Each row is a point on a landscape with many valleys, with its height.
From any point a ball rolls to the lowest of the 6 points nearest to it. It stops when none of these is lower. Distance is the straight distance between rows; heights are no part of it.
rugi height 126: [126 132 171 142 104 143 174  91 123 113 158 115 149 111 106 143 122 126
 146 131 133 123  98 140 112 140  74  96 133  48  80 125 113 116 128]
lon height 45: [185 140 191 118 153 186 108  99  90 153 124 100 222  51 145 112 134 121
 118 155 159 133 117 173 112 123 107 108 136  74 142  20 120 105 144]
pozep height 115: [169 118 130 137 126 175 124 119 103 142 128 125 169 111 164 112 167  94
 105 148 143  98 133 166 116 108 106  99 148 114 141  74 118 107 149]
Ded height 458: [141 158 130 118 153 171 125 126 119  88 101 127 148 106 117  86  89 149
 168 174  87 141 160  28  94 161 146 150 118 167 138 140 112  68 108]
lunet height 297: [155  83  60 136 125 160 115 134 115 113 144 133 125 130 148  99  94 141
 133 127 104 136 176 145 135 125 188 132 163 158 162 105 120  89 164]
tomu height 164: [123  96  98 141 100 147 122 139 133 154 131 133 121 143 161 115 174 105
  92 101 126  99 102 174 130 121 114 121 176  94 169 113 120 131 145]
Vit height 88: [107 153 183 136 112 113 143  79 130 123 145 121 144 114  81 157 127 152
 115 116 159 132  94 147 123 145  52 103 136  18  83  99 132 153 135]
zol height 93: [123 205 184 135 155 109  89 112 154 104  81  97 145 100 108 106 165 171
 132  97 150 163 121 132 106 131  88 152 116  91 138  64 144 166 122]
pegi height 105: [ 97 182 211 120 177  78  82 101 147 140  96 113 130 116  88 143 136 158
  96 112 176 144 148 146 128 134  51 146 113  53  77 117 151 174 138]
roz height 107: [176 118  80 152 106 158  92 109 168 133 138  97 183  82 136  88 152 158
 110 103 114 161 126 169  92 114 151 184 164 105 197  63 134  78 145]
lofi height 65: [126 143 138 147 114 125 136  95 144 112 129 108 152 120 109 125 152 136
 127  91 109 145  86 162 108 123 105 141 147  68 140 101 125 127 138]
ruba height 128: [102 134 105 134 101  95 146 130 173 121 117 126 124 129 104 140 135 150
 108  84 110 152  84 143 144 107 143 162 115 131 149 165 124 151 108]
Bopam height 190: [174 115 130 136 128 191 127 109 115 104 150 121 185 113 134  96 103 124
 141 169 127 130 155 124 105 139 141 121 142 118 130 107 134  56 130]
satof height 280: [138 115  88 127 155 168 121 149  84 114 140 147  94 150 161 133  90 109
 143 170 121 102 189 113 134 140 154  97 150 180 141 111  99 107 158]
lomaf height 629: [ 81  91  93  95 141 101 150 169 117 106 143 147  63 153  91 128  66 141
 121 134  89 160 131  59 169 140 165 156 122 183 136 183 102 124  93]
vem height 444: [115 116 100 125 141 139 135 159 105 105 126 146 111 145 134 123  92 130
 144 138  94 129 158  83 132 135 165 134 133 175 144 148 112 112 115]
Gupap height 92: [162 133 180 109 137 181 126 126  70 191 107 128 161 108 186 140 202  87
  73 153 168  62 117 163 122 106  78  93 154 113 133  50 129 136 149]
sito height 401: [115  96 114 139 105 145 163 150  88 156 153 149  84 152 138 157 121  89
 143 147 157  74 143 110 120 119 111  61 134 130  80 150 129 135 136]
val height 201: [143  74  81 145 104 158 148 140 116 120 154 142 111 147 152 111 109 111
 135 125 133 104 147 147 133 133 144  77 148 119 126 126 118 105 139]
pekiz height 250: [121 150 109 140 111  86 120 152 150 149 117 139 113 142 146 143 132 113
 109 114 130 133 125 142 137  92 141 148 118 172 135 174 127 163 105]
fuzev height 118: [166 101 134 139 117 188 136 114 105 126 155 126 172 121 141 121 130 111
 114 148 142 109 135 163 107 122 118 100 155  94 126  98 118  85 142]
Ved height 358: [ 93 128 122 113 130 131 148 137 142 100 118 129 108 133  82 115  98 169
 154 109  79 166 111  69 136 130 150 171 117 163 143 173 119 105  92]
nik height 372: [134  79  74 125 138 153 142 155 101 106 158 150  98 153 128 121  76 125
 141 143 108 118 161 113 142 148 173 104 154 146 125 134 110  92 149]
nalol height 300: [118 101 155 124 100 145 172 113  98 171 159 140 123 130 126 170 143  82
 134 161 182  71 135 132 119 119  75  65 116 100  48 137 135 141 140]
gaz height 284: [125  53  65 122 106 123 152 154 121 124 161 162  68 166 149 109  83 118
 119 117 114 138 121 148 186 141 182 101 150 141 170 132 121 151 149]
petu height 209: [130  74  70 137  92 121 136 169 129 171 139 153  49 159 177 119 115  99
 107 112 136  98 120 170 174 131 159  91 158 152 159 129 110 166 165]
lebel height 177: [122 192 150 128 156 128 125 113 159  85  97 101 145 120 108 111 152 173
 169 104 117 162 125  97 103 136 132 166  98 130 159 112 148 130 107]
kudo height 235: [117 157 180 112 122 114 141 105 138 112 154 112 131 130  85 161 121 142
 154 149 142 115 114 107 110 142  86 101 108  74  57 139 145 129 119]
kopob height 309: [192  82 111 133  97 198 119 111 117 103 194 108 186 112  86 107  77 184
 136 185 136 129 134 137 106 141 147 131 139  97 110 124 139  33 139]
luro height 239: [159 163 168 121 152 154 107 145  82 148  80 136 152 111 181 139 185  88
 131 166 152  79 179 110 100 105 114 104 100 177 112  87 134 152 144]
kudib height 192: [142 151 143 124 135 116  92 136 102 174  90 123 134 127 183 142 209  79
 113 137 153  78 137 140 115  90 111 116 129 162 113 110 139 156 149]
zim height 106: [157 190 163 140 162 150 107 113 156 100  94  82 177  68 136  86 168 140
 145 121 120 161 134 127  89 131 109 156 108 110 185  29 156 133 131]
sosad height 91: [135 182 213 127 142 136 100 100 112 115 110 101 167  84  97 136 150 160
 113 124 151 132 134 146 123 138  69 111 113  66 115  57 134 154 131]
rig height 340: [107  71  83 115 115 106 147 165 116 123 162 168  61 165 140 128  80 114
 111 129 107 140 139 121 182 136 173 109 141 175 162 144  97 162 121]
roreb height 77: [106 170 127 140 128  84 120 112 171 125 102 104 128 122 104 141 170 154
 107  67 122 158  70 155 136 113 109 167 152  81 162 123 133 162 122]
Tik height 279: [125  77  82 119 128 142 142 144 118  86 142 129 120 135  97 100  73 165
 136 120  83 163 147 105 132 133 185 164 152 142 163 143 124  68 131]
tav height 38: [100  87  92 141  97 119 160 127 158 104 148 113 127 139  92 105 117 146
 120  68  92 159  88 139 123 125 156 155 146 103 153 155 131  97 112]
pegir height 417: [116 143 133 109 144 142 123 161  88 111 121 140 108 127 140 145 101 120
 167 189 112 102 172  40 112 131 119 106 118 187 106 152 113 107 122]
Zuz height 348: [104 140 142 124 136 107 129 140 109 144 130 141 103 142 135 170 119 100
 149 162 143  97 139  95 104 124 124 107 105 150  74 181 139 137 127]
meb height 167: [123 139 128 131 126 139 160 111 150  82 120 116 146 131  99 116 122 167
 158  97  99 152 111 117 114 126 143 155 121  97 154 144 130  99 108]
mikiz height 472: [141 117  88 112 163 112  87 181 111 122 110 171  94 138 187 113 115 100
  94 142  99 145 170 116 177 122 196 146 121 252 216  97  83 174 132]
kulob height 125: [161 172 203 112 158 175 118  97 126  92 113 101 194  79 119  93 112 143
 159 176 132 139 129  99 101 154 109 104  96 101 134  66 141  86 110]
Ros height 104: [113 161 150 129 117  86 111 114 125 171 125 109 132 120 132 156 175 130
  82  98 150 105  79 167 127 124  73 131 170  62 119 111 150 168 154]
rofu height 402: [116 108  94 103 162 119 113 172 103 107 129 155  84 145 149 117  89 133
 108 132  87 155 162 108 163 132 199 144 141 209 188 117  86 131 123]
sogan height 323: [ 96 130 124 139 104  91 153 122 142 154 153 128 103 143 114 165 127 111
 133 109 150 118 106 130 130 124 116 114 116 109  80 182 137 154 118]
ton height 259: [144 109  75 136 149 145  95 157 120 117 108 135 117 125 178 100 121 119
 125 121 108 138 172 141 139 116 199 144 145 182 189  95 108 112 137]
vagop height 122: [165 110 183 112 140 194 133 102  94 130 160 105 203  95 115 129 109 126
 145 184 159 109 115 140 121 137 109  91 118  77 101  90 123  78 118]
Kili height 260: [125 171 188 106 177  84 110 116 123 153  95 133 127 120 149 174 160 102
 145 165 152 103 162 108 106 115 101 113  84 144  63 170 152 154 145]
bip height 293: [142 171 176 115 148 161 116 136  91 121 103 132 154 114 168 139 144  97
 165 190 132  95 181  79  95 126 115  97 102 179  94 110 129 124 127]
Dofa height 109: [158 171 180 127 147 156 113  87 138  95 129  92 190  83 119 103 134 147
 143 134 131 156 110 135  95 145 104 121 109  82 144  69 138 105 121]
Venu height 176: [149 122  93 148 130 162  92 147 109 147 101 118 137 107 192  93 167  97
 116 130 121 107 159 151 112 108 146 124 160 160 180  78 124 119 152]
nid height 295: [125 197 216  83 153 133 123  97 138 103 111 104 145 114  86 146 123 161
 175 181 142 125 139  60 113 154  85  93  93 109  67 136 136 105 116]
Potiz height 344: [105 170 135 131 146 111 126 137 149 111 103 132 121 126 113 139 127 154
 150 115 113 147 118  90 126 123 137 165 100 167 117 171 135 133 101]
niz height 123: [157 160 134 149 136 150 114 138 134 117 104 112 162 106 168 101 166 100
 131 121 118 133 143 144  96 120 137 124 139 139 165  86 127 111 136]
rete height 290: [139 138 114 142 153 142  84 169  86 139  89 143 120 116 198 128 148  81
 142 148 124  86 188 107 119 110 152 118 114 227 158 100 113 158 137]
reni height 100: [114 182 197 128 139 100 126  92 126 137 118 121 132 114 111 167 153 137
 109 127 163 122 126 139 116 131  74 108 117  60  76 104 136 160 144]
Bubis height 365: [172  79  69 118 141 169 137 141  89 121 172 163  95 167 170 127  71 131
 137 155 122  96 176 117 152 147 169  80 155 164 129  91 110 105 191]
Soveb height 216: [138 126 160 129 125 158 158  89 142  78 153 105 172 112  73 107 115 164
 160 134 107 148 101 118 100 166 121 134 121  68 116 133 119  76 116]
lorer height 55: [130 196 180 120 152 102 101 109 120 136  96 112 142 102 130 151 182 126
 129 139 159 125 143 136 118 122  83 115 111 103  96  96 141 161 142]
pof height 193: [103  92  93 138 110 120 149 147 136 106 134 135 116 155 114 111 105 142
 126 100  93 155 131 126 148 121 177 147 142 145 168 148 113 123 108]
Kub height 454: [104  76 110 149  83 132 165 131 111 158 184 127  92 153 122 144 114  97
 152 122 165  98 117 123 127 136 103  78 136  95  66 162 125 131 130]
mov height 237: [ 93 108 107 128 113  60 130 152 156 158 118 163  93 154 129 141 101 113
  88 122 125 151 116 130 172 123 146 163 102 204 128 185 121 173  98]
lep height 127: [ 99 119  92 139  89  69 143 132 187 150 110 140 112 151 114 123 132 132
  76  74 123 160  69 159 173 103 140 183 133 153 153 176 133 172  97]
podof height 130: [142 122  86 151 138 145  98 130 160 117  97 110 148  99 159  81 148 136
 118  77  94 165 141 151 117 119 175 190 145 163 212  92 125  98 124]
dab height 180: [117 146 137 119 155  67 111 121 164 153 105 135 115 137 147 156 138 119
 111 122 149 137 108 146 141 115 120 168  94 168  98 194 149 177 117]
Puv height 124: [127 142 124 127 154  68  94 143 142 162 104 149 113 134 158 158 127  84
 120 145 147 112 141 135 135 102 120 139  96 185  89 197 144 169 120]
tudod height 211: [116 134 160 110 155  72 134 100 116 186 129 125 107 126 144 180 156  81
 124 151 173  93 138 148 114 121  76  98  98  96  38 163 153 170 144]
dar height 99: [ 88 141 128 142 111  92 154 109 177 109 131 110 128 130  76 150 133 151
 139  58 113 167  70 147 128 121 106 153 124  79 120 149 127 144 115]
puz height 305: [145 138 166 117 121 164 143 133  82 151 124 142 137 124 155 164 158  92
 145 175 154  65 157 117 109 103  94  77 110 140  73 122 127 133 136]
gitur height 129: [142  76  74 147 114 138 125 120 168 108 139 107 147 128 124 100 129 145
 115  76 102 158 126 179 113 114 162 172 162 107 181 117 123  82 138]
gima height 81: [148 167 207 113 148 161 125  96 104 108 125 117 183  86 110 130 136 132
 143 151 147 127 117 139 117 144  93 100 110  77 117  69 120 116 115]
vik height 39: [144 146 179 140 120 152 144  89 115 130 147 118 169  98 108 129 147 140
 111 124 140 134  98 165 121 137  72 107 139  36 126  72 113 124 134]
dofon height 139: [132 205 201 110 160 129 108 110 140  94  97 106 154 102  98 123 144 159
 169 150 151 146 140  99 107 141  94 115  95 108  96  94 133 138 104]
Toli height 142: [118 159 131 134 132  88 101 126 144 158 115 116 121 130 131 154 178 111
 113 105 139 109  95 151 135 111 115 140 129 116 119 150 130 163 126]
kan height 66: [119 156 144 134 146 155 147 131 124  96 116 116 149 116 120 123 128 138
 167 137 108 130 149  92 107 129 134 129 116 138 127 134 124 101 117]
kopi height 205: [104 196 196  94 167 105  91  95 161  97 110 114 131 120  85 139 126 175
 157 129 152 156 141 105 114 134  77 124  87 105  72 139 160 133 117]
Dofas height 349: [152 106 113 127 135 192 128 134 108  88 145 133 142 135 110 101  78 139
 159 166  98 125 162  85 107 156 148 135 134 136 126 138 121  53 135]
gegel height 143: [166  97 100 146 114 167 131 112 143  92 149 110 174 115  99  93 104 181
 140 125 103 154 149 137  93 137 165 172 147 123 158 112 141  66 135]
gop height 16: [158 147 173 136 136 155 105  93 101 129 138 104 195  79 134 115 143 139
  98 119 139 140 100 185 122 143  83 127 161  39 155  41 130 126 153]
gusem height 186: [102 164 136 133 149  77 114 120 178 140 116 119 113 136 105 160 142 138
 115  89 146 161  92 157 134 117 111 169  98 117 102 174 154 181 121]
tode height 136: [140 186 163 132 157 152 124 125 128  89  87  97 166  95 137  97 139 135
 173 134 121 153 151  92  95 146 136 149  99 152 153  91 140 113 110]
Mut height 234: [151  80  91 132 111 167 146 123 126  86 165 136 146 137  84 105  76 154
 141 151 108 131 138 110 104 153 145 139 146 108 123 148 127  59 132]
pevok height 85: [138 188 199 114 187  75  73 112 137 154  84 115 131 103 129 151 179 129
 102 127 163 129 153 149 121 123  63 136 111  82  79 106 168 189 140]
dani height 171: [ 89 164 124 128 124  85 123 121 190 129  94 125 130 130  94 124 136 169
 118  76 116 181  81 145 164 110 142 198 103 166 159 164 132 175  86]
dulu height 181: [108 155 114 139 124  94 113 132 174 134  89 122 131 129 135 107 163 137
 108  77  99 171  89 140 146 114 161 187 120 174 181 140 119 157  92]
fiz height 217: [106 187 140 127 154  95 109 119 173 116 100 110 129 118 118 141 156 150
 142  99 127 155 102 125 125 109 128 166  97 147 131 142 136 165 109]
Gapi height 172: [155 109 105 135 127 170 126 129 142  95 133 115 164 112 120  90 104 150
 147 117  99 151 165 132 102 128 174 168 135 142 161 115 135  69 136]
femaz height 110: [170 111  98 149 116 164 107 114 142 118 127 110 181  92 140  99 138 135
 123 125 124 141 144 159  92 124 143 144 153 118 162  89 130  83 148]
dibak height 46: [151 146 194 135 127 164 130  97  77 165 118 117 192  96 142 140 168 110
 102 135 147 108  98 170 129 133  71 103 144  64 125  51 116 132 149]
Nilir height 80: [116 184 169 128 137 102 107 104 139 133 112 101 145 113 113 135 169 139
 116 103 140 130 115 152 116 118  81 137 141  73 121  89 133 148 139]
zutu height 168: [171 109 107 147 145 190 111 139  92 144 127 139 136 127 192 108 148  94
 115 156 143  80 176 158 108 117 130  80 158 151 135  82 118 110 167]
nuf height 103: [ 94 195 202 124 184  76  60 116 169 130  87 103 134 116  90 123 146 185
 109  94 171 169 147 131 100 124  55 167  91  62  96 120 148 176 124]
suri height 200: [165  61  72 131  93 163 131 123 125 104 172 130 133 146  90  99  81 174
 123 141 103 141 165 143 122 141 179 146 168 132 159 119 129  61 164]
ven height 396: [ 64 115 115 107 113 100 162 133 150 108 119 140 109 149  75 116  99 174
 128  95  96 192  90  94 169 105 152 193  99 164 149 190 138 126  78]
kura height 206: [134 119 118 134 101 128 107 149 107 174 122 146  99 140 181 137 187  83
  98 123 150  66 127 142 130  96 116  87 152 144 137 122 127 154 149]
rira height 253: [ 95 161 125 123 137 103 128 126 174 105  98 118 124 136  97 133 130 171
 148  93 109 176  99 106 136 114 147 190 101 173 146 159 141 135  91]
rilaz height 173: [145 149 186 128 130 165 149  98 114  96 156 107 173 108  89 127 108 139
 159 168 132 123  96 111 109 161  92  92 115  62  93 130 125  92 108]
boki height 337: [118 106  87 131 135 131 124 166  97 126 141 155  84 154 155 142 108 105
 126 134 120 110 154 124 150 128 170 100 135 182 146 138 103 140 127]
Pimo height 457: [127  83  76  87 156 124 142 162  92 114 166 163  55 158 139 140  67 124
 133 151  95 126 152  96 178 142 179 108 149 195 150 136  97 132 147]
kas height 191: [ 96 112  98 148  75  85 145 132 168 155 132 139  99 152 121 139 141 110
 105  87 128 124  82 148 148 115 132 140 129 129 123 171 138 160 112]
Laseg height 48: [ 86 138 126 100 125  85 147 126 160 130 123 128 103 157  97 158  83 136
 139 120 121 157 104  93 137 125 132 163  89 156  96 220 142 149  88]
bugo height 102: [109 107  95 160  83 118 158 122 147 135 149 117 122 145 108 128 139 119
 113  65 120 128  74 160 122 125 127 138 161  69 136 141 125 130 131]
tugu height 427: [127 181 192  92 142 127 124 101 119 120 118 140 138 118 111 148 127 135
 170 191 135 103 159  56 113 145  94 101  80 142  51 161 140 115 116]
rar height 47: [149 128 130 140 129 191 141 129  96 109 130 143 141 127 142 117 115 109
 144 170 126  98 165 114 118 133 132 101 134 149 116 115 115  85 130]
mamu height 322: [108 161 156 109 149  79 133 116 141 155 123 133 116 132 129 174 137 115
 141 132 152 115 125 120 116 131 101 126 100 115  64 186 154 160 127]
Soram height 310: [115 132 103 119 143 154 141 134 132  90 113 114 144 123 118  91 100 170
 156 118  80 178 139  73 112 133 174 188 134 164 173 133 126  73 105]
nagud height 407: [ 85 128 106 106 141  87 134 159 118 148 133 157  80 148 112 161  76 120
 131 156 131 136 142  62 153 135 134 154 101 185  87 216 127 146  98]
bib height 208: [124 146 118 146 138 100  94 161 113 140 101 143 121 135 169 148 145 107
 133 137 125 110 147 125 132 106 145 150 104 195 137 152 120 161 119]
buze height 334: [104  68  73 147  72 114 158 150 124 163 162 138  75 152 132 131 118  96
 130 106 154 102 117 144 151 122 137  86 146 112 117 159 122 148 131]
bop height 84: [143 151 119 147 131 140 124 119 158 117 108  91 167 101 135  93 164 133
 128  88 115 157 114 149 103 132 132 164 143 122 180  96 132 117 123]
Nur height 336: [103  54  94 141  75 136 182 127 130 129 172 127 108 158  77 106  95 141
 146  97 119 127 101 122 131 158 139 121 149  74 113 181 130  97 112]
desit height 432: [101 105  96 103 139  83 130 164 113 133 159 176  65 161 134 146  85 109
 106 155 113 145 143  92 195 137 166 140 120 230 157 153 100 175 106]
Bot height 311: [119 114 122 142  94 119 150 130 115 176 155 128 107 137 137 160 158  90
 123 124 154  89 117 145 120 120 105  89 134 108  94 141 123 143 138]
vamif height 166: [127 142 183 118 118 106 139 104 104 199 122 125 124 122 122 182 168 112
  84 127 175  96  97 165 134 126  49 105 154  42  76  98 144 167 166]
gifub height 335: [ 99 138 119 131 126  95 116 154 133 118 112 143 108 145 132 140 116 129
 125 123 110 141 132  97 145 114 162 155 105 194 145 171 123 151  92]
pel height 185: [146 100 142 149 104 148 164  97 123 102 166 111 175 138  95 127 116 144
 132 118 122 136  87 153 101 152  99 112 134  40 104 112 122  94 128]
Rapag height 249: [ 91 181 159 109 155  94 121 106 186 109 109 115 117 136  83 149 123 170
 153 103 135 160  97 112 120 129 116 148  86 119  98 167 157 159 117]
Radi height 37: [ 93  76  88 125 107 121 171 141 135  91 143 125 105 151  70  92  82 168
 130 102  79 174 112 108 130 133 172 154 134 129 150 173 124  99 104]
gadu height 264: [128 127 117 135 133 146 114 151  96 150 114 140 114 136 170 140 151  88
 134 147 130  85 166 133 125 108 131 103 128 171 126 120 114 131 139]
fafem height 149: [157 153 162  99 190  73  75 135 109 185  80 130 129 105 185 154 193  85
 123 166 163  75 152 146 128 103 102 132  99 168  88 143 162 179 143]
buzen height 183: [126  57  66 128  39  85 126 153 149 200 147 160  46 172 176 111 123  94
  71 116 169 101  90 165 217 134 128 128 159 154 166 160 139 203 128]
Nesi height 111: [126 168 165 108 196  56  75 115 138 181  85 113 119 110 148 160 184 104
 108 135 169 111 122 169 121 120  80 144 100 113  83 167 160 190 140]
fateb height 506: [ 89 115 114  97 140 113 130 171 116 109 128 152  91 157 113 138  77 145
 131 138  92 151 141  63 153 127 166 151 116 200 146 161 111 128  97]
fir height 108: [155 185 215 127 167 147  93 112 116 130  87  99 183  61 119 112 148 142
 119 136 148 152 135 128 108 141  79 110 112  82 154  21 139 144 118]
nasus height 258: [132 126  98 137 121  96  96 176 112 170 100 153  95 145 178 135 145  84
 101 145 137  84 141 145 154  99 145 126 130 209 166 135 115 171 124]
falop height 178: [117 181 157 125 146 100 112 127 141 119 102 118 131 123 144 155 164 125
 153 130 131 116 139 108 108 119 127 132  96 148  92 145 142 146 121]
pur height 165: [104 116 126 150  83 116 161 104 137 137 156 121 127 140  99 148 142 113
 128 106 130 120  89 134 117 137  98 109 145  57  99 142 129 128 128]
fimi height 240: [ 95  90 100 139  97  96 142 159 139 140 139 160  83 151 136 140 106 119
 109 120 122 135 123 129 167 114 156 135 120 167 142 166 116 169 110]
Defa height 134: [179  89  95 154 106 183 122 116 129 120 161 132 170 122 132 104 117 131
 120 136 128 133 151 164 106 125 144 123 153 105 145 104 123  69 144]
Nufib height 304: [112  50  73 125 112 120 170 157 120 110 159 152  81 164 112 107  68 137
 131 118 107 150 128 117 168 147 182 122 149 139 146 152 110 117 125]
rugom height 213: [117 148 167 126 112 150 171  81 158  87 153 115 143 123  62 128 109 173
 164 134 121 138  83 106 118 163  99 109 122  54  82 145 130  99 113]
pebop height 161: [ 87  97 111 128 108 115 180 117 146 101 151 123 111 148  58 119  97 160
 147  89  96 157  85  87 128 138 144 149 115 106 134 184 133  92  99]
nuz height 204: [154  98  88 148 115 161 112 157 112 148 126 141 107 143 185 109 145  95
 100 124 139  83 144 167 137 106 138  96 166 144 159 105 117 126 162]
naris height 36: [178 142 145 132 138 184 103 102 116 137 124  96 211  63 154 110 157 122
 107 140 144 136 119 173  96 132 110 136 154  84 172  32 142 104 150]
fab height 194: [143 161 200 107 134 167 135 105 106 111 127 118 176 107 129 140 133 110
 161 181 145 106 139  99 112 133 100  87  95 119  99 105 124 106 114]
tovid height 120: [111 118  96 150  89  92 117 146 155 152 106 149 106 152 150 112 142 106
  72  91 110 132  91 153 174 112 152 157 143 165 175 158 122 162 106]
Zuk height 446: [110 121 146 128 102 146 170 121 104 142 158 134 117 143 107 156 120 101
 157 163 145  96 136  90 112 139 104  87 117 111  58 161 136 123 119]
meled height 56: [126 110 107 155 113 145 156 125 131 101 136 130 136 133 126 119 126 121
 136 117 113 124 144 137 108 127 137 132 149 103 125 135 110 103 122]
Koge height 463: [ 90  68  76 108 118 105 172 157 101 129 172 156  50 167 113 138  58 120
 139 128 119 132 127  86 178 158 159 109 137 159 124 179 112 158 115]
bur height 261: [149  83  62 116 129 140 118 165 103 138 141 169  79 161 179 129  99 109
 113 131 115 108 149 148 175 122 182 105 148 177 181 108  98 147 171]
bosum height 298: [134  63  99 142 102 152 173 117 148  88 165 110 135 151  63  97 105 167
 136 115 103 156 112 130  98 152 148 144 146  82 132 154 136  67 124]
vukil height 154: [143 188 181 112 161 161 126 102 153  83  93  94 180  91 107  84 123 168
 184 159 107 165 131  65  95 161 121 136  92 129 150  86 145  94 101]
gizab height 312: [147  88  61 140 120 138 107 163 132 134 128 153  94 141 183  94 134 126
  93 100 114 131 135 172 164 122 174 137 170 168 204 104 118 136 150]
rabi height 267: [121 104  92 151 112 148 141 153 106 137 124 139 108 140 156 129 141  85
 121 128 126  98 152 137 119 113 137  88 140 146 137 132 113 128 143]
rok height 207: [115 108 125 115 149  68 134 129 124 179 135 147  99 135 151 175 126  81
 125 149 157 112 138 124 127 125 113 117  94 148  60 208 148 165 123]
bako height 121: [137 116 101 152 107 133 127 132 139 117 112 128 135 124 146 111 161 112
 126  91 112 131 119 164 112 120 154 128 145 121 163 125 115 112 122]
Bev height 403: [169  50  44 102 124 144 161 126 100 126 186 155  82 173 148 133  57 142
 143 142 108 128 156 121 163 157 184 102 170 144 127 110 115  93 194]
zed height 70: [178 122 169 128 136 194 128 105  96 143 146 112 201  80 139 120 132 118
 123 157 155 113 119 167 109 120 102  98 128  74 121  62 118  89 137]
zesen height 179: [ 82  55  85 138  64  97 183 144 145 131 162 133  98 168  79 108 102 145
 121  71 116 163  89 133 148 139 159 132 135 101 135 177 126 133 104]
Gifeb height 430: [103 173 159  98 150  96 124 116 161 125 114 125 111 136  97 167 122 149
 159 144 133 131 132  81 106 141 113 130  91 136  52 196 152 123 123]
gipe height 480: [132  85  74 101 158 138 140 147 100  84 154 144  96 148 106 104  69 160
 131 144  80 141 166  86 146 162 186 149 147 165 154 133 106  72 141]
Sof height 378: [141 137 110 138 160 154 106 153  96 101 108 129 142 125 165 113 118 116
 161 163 103 119 182  79 104 127 158 133 126 192 158 107 120  98 126]
vibas height 169: [113 148 122 135 153  58 113 130 193 153  90 138 122 134 125 134 140 123
  91 105 130 158  86 156 156 114 127 195  90 170 129 188 147 193  98]
baguv height 148: [105 172 207 114 127 116 146  84 136 109 157 112 132 122  56 153 100 168
 140 141 153 140 112 110 134 157  60  89 112  23  50 120 140 132 116]
Sakas height 90: [150 200 183 122 166 117  94 126 128 116  85 104 168  91 144 122 184 121
 134 149 134 132 153 107 106 131 110 127 100 140 128  59 143 154 130]
tana height 241: [106 174 163 121 135 127 138  94 151  90 117 113 135 123  92 132 126 160
 172 128 115 151 120  80 105 146 110 135 100 107  97 138 138 102 103]
liso height 315: [178  63  37 113 108 141 121 138 117 140 151 167  79 163 190 131  87 144
 114 124 121 117 153 162 189 126 199 124 161 162 171  83 109 105 212]
vas height 189: [142 110 161 132 109 172 152 120  93 153 157 140 152 119 132 137 148 105
 125 151 150  87 115 147 117 122  88  74 136  86 103  98 116 116 144]
Lagom height 158: [119  86  83 130  78  71 127 163 150 173 124 169  63 165 156 116 121  99
  73 119 133 115 117 162 202 119 142 128 144 179 163 158 130 194 120]
Koto height 170: [132 137 157 113 114  98 119 112 105 196 125 127 118 129 153 176 192  88
  96 136 164  77 111 158 122 113  75 115 144  90  82 124 139 170 167]
gis height 229: [167  84 120 137 120 210 143 127  86 116 184 137 157 134 119 122  83 130
 138 186 144  94 161 131 119 135 115  74 141 112  95 114 126  63 148]
sesig height 228: [131 160 118 147 138  95  94 154 148 136  88 125 134 127 153 127 169 120
 117 108 120 134 116 124 137 106 157 171 107 194 167 143 123 163 114]
poba height 224: [142  68  69 144 108 147 132 149 123 136 152 134  98 155 152  97 117 113
 118 110 131 118 138 166 137 121 158 104 170 114 157 119 128 107 154]
todop height 82: [115 109  89 146  90 111 139 140 161 127 119 117 126 131 110 103 152 132
 101  69 108 148  79 169 150 113 157 156 150 112 185 146 118 138 116]
Zemak height 210: [113  90  93 131  75  84 109 147 132 205 143 145  74 161 169 136 159  89
  85 107 170  87  87 163 161 118 105 110 156 141 124 170 149 186 126]

For each start below, name the point where the ball stops.
roz: gop
Lagom: Radi
Mut: gop
Rapag: Radi
rete: gop
zim: gop
gizab: Radi
dani: Radi

Call two points neighbours if one is among the 6 nearest of the other. Go from one point of each pair to the other, from neighbour to neighbour, staying as low as possible. Name the highest point that can't be avoided.
Puv, gop: fafem
lorer, gop: Nilir
gop, rar: fuzev
meled, rar: kan

Two balls start at each pair of points below. Name the first point that both come to, or write -.
gaz, liso: petu
niz, Gapi: bop
Zemak, buzen: tovid
vibas, kas: todop
